Points, in no order, along strands that fork, close into loops and pass close to each other.
In the rows, 128 means zero.
Points whose rows are less than 119 apart are linked; no others are. Some points are linked to none.
Z_287: [118 107 161 111 141 140 103 147 133 133 189 120  78 106 137 112 117  71
  97  81  77 118]
Z_575: [145 165 172 103 117 176 138 105 111 181 194 121 116 115 137 137  73 160
 149 134 148 164]
Z_623: [114  98 141  97 142 121  95 131 114 126 127 107 166 155 133 134 194 127
 151 173 200  80]
Z_269: [ 75  94 115 129 120 140 119 154 166 107 161 213 178 108 118  95  88  86
 159 132  58 108]
Z_717: [131 125 115 131 127 140  99 134 165 117  74  85 116 155 109 156 163 104
 125  61 108 154]
Z_160: [110  88  83 165 119 127 168 151 117 105 127 170 200  79 119 166  97 120
 190 132  87 152]
Z_550: [124 110 114 121 138 145 139  91 109 111  74 148  67 163 166 160 164 136
 132 138 125 167]
Z_544: [ 94 165  80 156 116 122 164  53 126 146  88 144 173 118 137 122 123  65
 107 132  98 150]
Z_521: [120 134  79 140 100 131 153 145 166 119 123 128 184 155  82 134 112 141
 148 183 124 174]
Z_877: [110 150 119 158 150 113  91 155  75 151 149 105  65 154 157 125 181 142
  74 128 175 121]
Z_105: [160 137 158 114  90 162 133 125 112 125 110 121 167 136 118 112 122 200
 111 169 157 161]
Z_362: [ 97 115 159 144 142 166 128 167 100 132 226 138 158  58  99 145 134 116
 174 122 112 101]
Z_34: [113 112 131 168 112  99 144  96 124 153  64 131 119 113 158  95 132  95
 140  63 114 135]
Z_681: [144 145 142 125 127 184 119 133 106 114 150  92 158 154 111 131 119 185
  99 119 142 167]
Z_366: [146 112 138 128 134 136 156 100  68 142 188 112  99  92 142 190 147 149
 152 104 194 130]
Z_622: [124 137 113 132 140 109 140 110 148 111  90 137 125 100 140 117 119  97
 177  53  84 144]
Z_954: [126 111 125 131 119  96 156 121 122 100  97 142 146 106 145 150 180 115
 130 177 105 130]
Z_49: [121 172 151 105  84 160 162 106 128 126 192 133 147  93  48 136 116 139
 117 150 130 125]
Z_480: [144  86 122 110 108 137 174 128 172  82 119 135 162 103 135 140  99 148
 104 107 100 114]
Z_702: [134 117 136 131 138 143  80 161 113 139  93 120  82 202 166 107 132 164
 118 119 181 134]
Z_949: [ 93 101 154 134 110 163 111 149  76 186 202 139 133  55 126 133  91  99
 137 132  98 117]
Z_970: [106 136  83 159 145 145 162  64  87  84  78 150 100 157 162 147 193 150
 130 144 118 194]
Z_491: [138 126  99  93 137 142 142  66  97 134  68 156  83 145 124 166 142  89
 154 123 136 154]
Z_63: [137 163  84 136 168  98 144  97 158 130 135 173 148 179 176 139 143  93
 123 145  98 120]
Z_824: [152 117 113 147 172 111 125 129  91  96 171 109 155 116 107 184 134 125
 176 145 159 164]
Z_699: [120 121 139 108 104 116 129 144 122 149  94  91  44  95 123 132  69 152
 107 105 162 119]
Z_934: [142 138 116 118 123 100 105 144 110 172 112 125  55 160  83  85 167 164
 109 138 195  63]
Z_477: [ 77 176  85 129 140 103 145 157 170 162  69 141  61 179 153 141 133  89
 105 112 119 104]
Z_148: [154 144 123  84 109 129  99 131 110 156  94 120  68 130 118  87  87 161
  98 123 148 133]
Z_978: [115 109 156 147 146  98 151 179 127  96 198 125 178  69  99 149 151 140
 199 141 117 114]
Z_854: [ 60 124  97 133 103 101 113 176 152 126  58 120 106 122 101 141 107  94
 141  98 124 118]
Z_386: [ 96 123 105 166 153  79  78 160  95 118 109 102  87 109 146 134 157 126
 102 124 184 147]
Z_539: [141 103 168 133  83 197 137 117 117 140 148 108 148 112  97 112  55 123
 148 147 102 193]
Z_558: [ 97 113 176 117  88 121  82 188 147 110  77 107 104  94 129  96  97 150
 134  98 105 130]
Z_642: [ 95 143  85 172 133  95 157  96 107  77  84 179 154 113 143 143 176 140
 136 153 134 171]
Z_7: [ 99 126 160 124 127 106 100 144 107 142 117 124 177 105 127 152 153 108
 157 200 166  97]
Z_744: [121 114  82 143 124 103 112  81 137 174  66 119  69 190 109 114 131  90
 112 113 168  94]
Z_866: [133 114 160 112 108 157 122 141 144  91  76 115 175 124 122 146 135 160
 150 151 134 162]
Z_387: [178 133  79 146 168 119 139 125 144  99 153 143 173 177 105 129 147 158
 107 167 126 125]
Z_323: [116 136 146 132 130 116  94 179 146 106 123 109 111 149 159 148 179 110
  89 108 114  93]
Z_278: [167 142 100 102 165 129  91 116 141 117  74 110 119 163  90 148 147 138
 141  98 112 131]
Z_348: [ 92 130 136 126 127 117 146 101 153 134  68 144 186 170 168 140 193  77
 153 124 118  88]
Z_414: [187 145 149 133 159 108  91 127 114 128 123 143 110 155 158  78 118 180
 141 173 146 139]
Z_342: [112 103 106 134 141 111  90 100  94 169 106 124  88 196 104  80 164 125
 103 153 173  97]
Z_355: [115 190 152 139 129 140 132  97 170 139  62 142 113 150 182  79 144 100
 116  85  75 145]
Z_926: [116 154 132  94 109 119 134 154 101 173 132 126  29 150 117 144 147 156
  94 123 191  78]
Z_465: [ 91 151 113 122 163 125 109 148 136 121  98 159 123 193 193 106 184 136
  83 159 121 132]
Z_568: [128 135  96 156 107 142 201 103 174 125 100 140 199 178 109 148 128 106
 175 139 106 169]
Z_707: [109  93 150 126 110 162 152 130  76 146 151 103 135  89 130 204 105 118
 141 133 166 137]
Z_851: [110 108 126 105 150  94 144  94 167 139  78 160 142 180 170 115 174  93
 146 141 155  79]
Z_291: [116 106 124 151  89 140 191 102 155  93  87 130 170 108 165 127 117 171
 130  74  87 154]
Z_706: [144  99 130  92  91 151 181 108 145 125 159 138 155 106 136 120  79 126
  80 129  92  92]
Z_24: [172 161 137 111 133 133  88 119 108 157 160 108  91 117  71 124 117 120
 160 131 158 137]
Z_652: [124 137 103  92 127  93  97  99 127 142  74 135 162 149  98 141 123  89
 131 159 136 103]
Z_344: [138 121 122 102 131  97 117 132 129 129 161 164 112  67  95 130  95 103
 171 146 107  93]
Z_831: [107 130 129 126 145 124  99 167  86 111 124 103  97 175 145 137 208 156
  66 121 158  96]
Z_739: [174 149 121 140 171 109 103 107  98 155 187  95 104 143 102 130 166 132
 140 124 170 108]
Z_35: [135  60 138 178 126 112 141 146 105 125 155 128 112  65 199 122  92 158
 132  99 138 110]
Z_778: [138 120 148 146 108 154 168 124 162 126 128 143 134 149 172  88  88 137
 107 131  68 175]
Z_611: [115 163 172  94 111 169 130 160 119 113 177 131 136  96 148 126 135 149
  78 163 112 117]
Z_671: [123 143 165 124 121 173 103 126 114 153 179 122 139 100 118 113  43 123
 120 120 128 194]
Z_98: [137 161 132 124  95 121 164  94 115 132 172 116 147  80  72 129 135 174
 102 152 170 128]
Z_764: [127 155 128  81 130 147 134 148 117 111 192 122  93 134 134 142 146 143
  73 100 118 111]
Z_565: [165 136 105 114 176 136  86 154 163  90 138 124 102 150  84 113 131 121
 166  94 107 139]
Z_526: [120  86 102 159 154 141 103 109 119  96  80 109 149 203 110 147 203 159
 100  97 164 135]
Z_33: [140 123 107  95 138  98 124  90 164 155  80 154 172 165 153 130 106  80
 146 164 151  74]
Z_781: [181 144 119 177 143 116 134 118 126 116 144 121 128 131 148  89  91 193
 138 165 162 173]
Z_814: [108 105 132 183 116 117 116  80 116 152  35  93  97 118 149 113 158  81
 110  88 103 156]
Z_605: [126 141 137 108 114 103  75 138 102 150  96 110 139 106 105 130 147  93
 119 172 121 112]
Z_907: [129 138  96 151 142 146 141 143 126  85 148 113 197 161 109 149 116 163
 112 143 147 174]
Z_510: [122 189 139  99 109 139 150 104 105 165 196 139 148 157 132 116 141 186
  58 155 165  95]
Z_97: [118 131 144 109  83 154 170 130 140  91 199 168 112  90  62  95  75 112
 117 131 104 143]
Z_552: [ 86 115  97 138 126 104 142 120 186 168  52 129  69 185 122 141 152  87
 131 101 146 106]
Z_2: [132  77 107 116 119  93 147  90 116 140 125 119 135  97 141 130 102 102
 131 138 179  79]
Z_865: [145 166 110 104 135 151 154 115  88 162 179 177 146 178 135 133 148 176
  71 193 161 112]
Z_644: [180 175  80  94 174 128 135 102 146 137 147 190 105 181 147 121 126 113
 112 164  99 117]
Z_471: [137 139 152 141 157  95 105 155 186  94 212 118 159 114 109 115 129 100
 128 112 118 107]
Z_553: [125 121 122 143 120 127 154 139  97 147 143 151 145  93 118 138 140 115
 131 192  89 152]
Z_928: [135  84 163 134 104 118 113 144 104 174 143 137 100  50 125  99 104 134
 154  92 127  63]
Z_533: [124 169 146  91 129 158 134 133  94 162 182 101 108 145 170 146 154 170
  63 103 161 115]
Z_380: [ 76 110  91 149 118  87 112 178 126 111  69 104  90 118 111 160 127 123
 113 109 176 118]
Z_256: [142 132 125  71 138 135  86 142 151 134 153 132  81 122 101 107  45 100
 137  85 124 134]
Z_474: [157 126 134 169 117 142 197  89 149  80  77 125 132 145 162 116 170 174
 143 106 110 160]
Z_817: [162 109 153 127 106 173 138 104 126 104 122 120 101  98  91 106  93 128
 143 135  97 184]
Z_114: [130 156 146 100 138 139  71 130  93 155 132 119 122  99  82 144 113  93
 142 161 123 159]
Z_617: [154 105 158 156 122 110 140 116 121 141 184  95 125  80 167 106  92 152
 146 102 176 112]
Z_685: [166 128 120 115 137 121 111 146 129  83  88 103 114 127  85 138 178 174
  98 126 128 126]
Z_823: [137  78 133 168 140 156 123  66 135 121  63  98 167 189 128 132 196 139
 129 135 161 160]
Z_670: [166 152 109  71 143 146 141 119 115 150 166 182 142 191 122 128 106 153
 112 193 137 102]
Z_305: [153 138 138 134 123 140 110 100 170 140 106 115 121 144 178  82  97 127
 107 103  75 168]
Z_441: [122 139 153 143 134 113 128 128 190 122 103 120 195 163 144 133 144 105
 130 126  90 100]
Z_274: [143 140 147 143 147 154  82 121 133 151 136  99 118 145 148 106  67 112
 102 105  93 193]
Z_690: [146 149 103 143 113  59 104 139 177 144  80 132 107 140 127  77 142 125
 112 124 138  89]
Z_607: [116 121 123 159 118 151  80 129 124 146  58  64 105 130 115 140 147 103
 105  90 112 170]
Z_687: [144  87 135 145 101 154 150  88 152  90  57 106 191 147 104 141 180 149
 160 155 139 137]
Z_635: [145  92  88 126 118 119 178  58 134 124 112 116 163 126 100 151 116 108
 132 146 156 104]
Z_653: [ 99 142 180 115 105 124 123 171 121 117 160 130 177  73 128 107 131 143
 111 149 102 114]
Z_818: [ 97 146  86 141 101 139 195  90 144 140  88 156 183 138 124 144 101  86
 139 137  79 167]
Z_790: [115 115  89 151 149 140 106  96  89 100 112 111 147 181  77 152 183 146
  69 146 155 134]
Z_351: [173 177 137 102 126 117  92 142 106 160 126 150  96 167 140  76  93 194
 107 142 155 121]
Z_23: [132 126 119 167 178 125  98 144 101 100 170 101 117 100 128 160 110 135
 143 119 136 197]
Z_906: [139 181 129 162 146 116 128 122 166 142  90 147  79 167 193  83 196 108
 124  78  96 120]
Z_107: [130 129 105 100 137 148 127 103 161  97 145 128 179 136  82 148  82  91
 146 112 113 158]
Z_689: [182 147 106 111 165 109 130 145 127  97 146 143 124 156  97 123 153 185
 101 142 158  99]
Z_399: [148 123 136 153 140 141 172 168 122 104 179 112 149 101  99 163 134 132
 207 172 135 138]
Z_716: [135 189  96 142 179 117 137  82 137 126 105 171 110 205 205 112 160 108
 123  95 108 105]
Z_502: [ 92 124 182 106  97 122 103 160  79 191 164 154 125  69 141 124 110 106
 164 131 119  87]
Z_585: [169 149 158 162 129 117 143 123 140 126 182 106 142  98 159 102 114 186
 131 134 143 137]
Z_677: [133  78  91 165 159  88 149 144 105 109 125 134 153 103 152 176 119 118
 192 145 119 152]
Z_403: [123 183 175  82 106 160 123 140  88 161 167 143 100 100 131 138 123 174
 128 160 136 140]
Z_206: [ 78 132 184  87  85 125 113 161  87 160 147 148 158  69 153 115 110 141
 122 134 161  79]
Z_133: [126 137 123 131 136 105 155 135  88 136 194 156 122  60 107 125  84  95
 161 186 101 139]
Z_515: [151 121 125 118 147 116 108 118 164  71 103 135 109 131 120 103 106 118
 192  78  77 166]
Z_13: [158 115  79 149 146 141 150  65 114 126  94 120 135 151  98 171 152 100
 139 155 138 144]
Z_497: [113 114 148  92  94 127 146 157 111 180 134 128  44 102 143 131 103 143
  98 109 185  62]
Z_910: [129  96 148 161 120 132 148 140 193 118 157 106 215 133 130 131 120 118
 151 135  92 115]
Z_665: [146 128 150 130 144  90 112 140 149  95 195 157 143  81 101  95  85 107
 168 116  96  97]
Z_927: [112  98 135 141 126 165 132 157  66 121 167 113 131  72 133 185 101 134
 149 129 121 191]
Z_119: [ 80 129 148  98 116 121  86 203 166 120  68 107 131 119 110 142 110 114
 139  94 118 112]
Z_755: [123  94 141 110 124 112 142 176 187  85 131 143 149 111 162 126 114 127
 124  84  89  56]
Z_9: [ 86  83 134 146 125 146 124 156 141  91 144 174 168  96 124 128  94 115
 178 113  74 154]
Z_45: [158 113 168 128 123 160 118 105 125 110 191 107  74  73  98 105 103 105
 121 116  75 145]
Z_400: [125  90 151 122 112 112 108 154 120 159 155 108  81  75 131  99 111  90
 116  91  86  78]
Z_520: [149 120 133  95 151 118  99 138 122 147 142  89 129 147 123 163 151 123
 136 125 193  83]
Z_131: [111  97 152 104 113 126 127 188 178 116  98 105 112 127 150 144 153  91
 125  95  84  91]
Z_754: [ 73 159  99 146 145 109 113 167 151 146  77 132  77 202 185 106 137 118
  74 108 138 128]
Z_682: [113  99 145 135  83 159 187 152 138 119 205 151 149  90 123 108  75 140
 130 128  80 107]
Z_100: [155 152 145 126 158 119 141 141 170 104 210  99 156 105 111 121 122 153
 135 103 152 141]

A fork is a point with three links, a tip a point with one. Leave the first point through the second and follow the links. Name the first fork or tip that comes.
Z_781; Z_414 | Z_465
Z_533; Z_510 | Z_305
Z_716; Z_63 | Z_611
Z_926; Z_497 | Z_585
Z_717; Z_607 | Z_278
Z_133; Z_553 | Z_2
Z_907; Z_681 | Z_790
Z_790; Z_526 | Z_907

A tip is a point with one link. Name the tips that can be reached along the links from each point below, in the order of the rows.
Z_24 | Z_910
Z_642 | Z_465, Z_35, Z_2
Z_291 | Z_558, Z_98, Z_474
Z_362 | Z_269, Z_366, Z_778
Z_387 | Z_544, Z_790

How many points has the smallest loop of links through each point below? Write none if it is on no loop.
Z_45 | 13
Z_622 | 8
Z_644 | 16
Z_114 | 7
Z_323 | 8
Z_665 | none

Name the points in between on the shortest way along the links from the first point to the second, in order.
Z_24; Z_441 | Z_114 Z_605 Z_652 Z_33 Z_851 Z_348
Z_287; Z_355 | Z_45 Z_817 Z_539 Z_671 Z_274 Z_305
Z_681; Z_515 | Z_907 Z_387 Z_689 Z_685 Z_278 Z_565
Z_474; Z_877 | Z_291 Z_480 Z_755 Z_131 Z_323 Z_831
Z_744; Z_100 | Z_342 Z_934 Z_926 Z_497 Z_699 Z_148 Z_351 Z_414 Z_781 Z_585
Z_403; Z_23 | Z_611 Z_653 Z_206 Z_502 Z_949 Z_362 Z_978 Z_399 Z_824
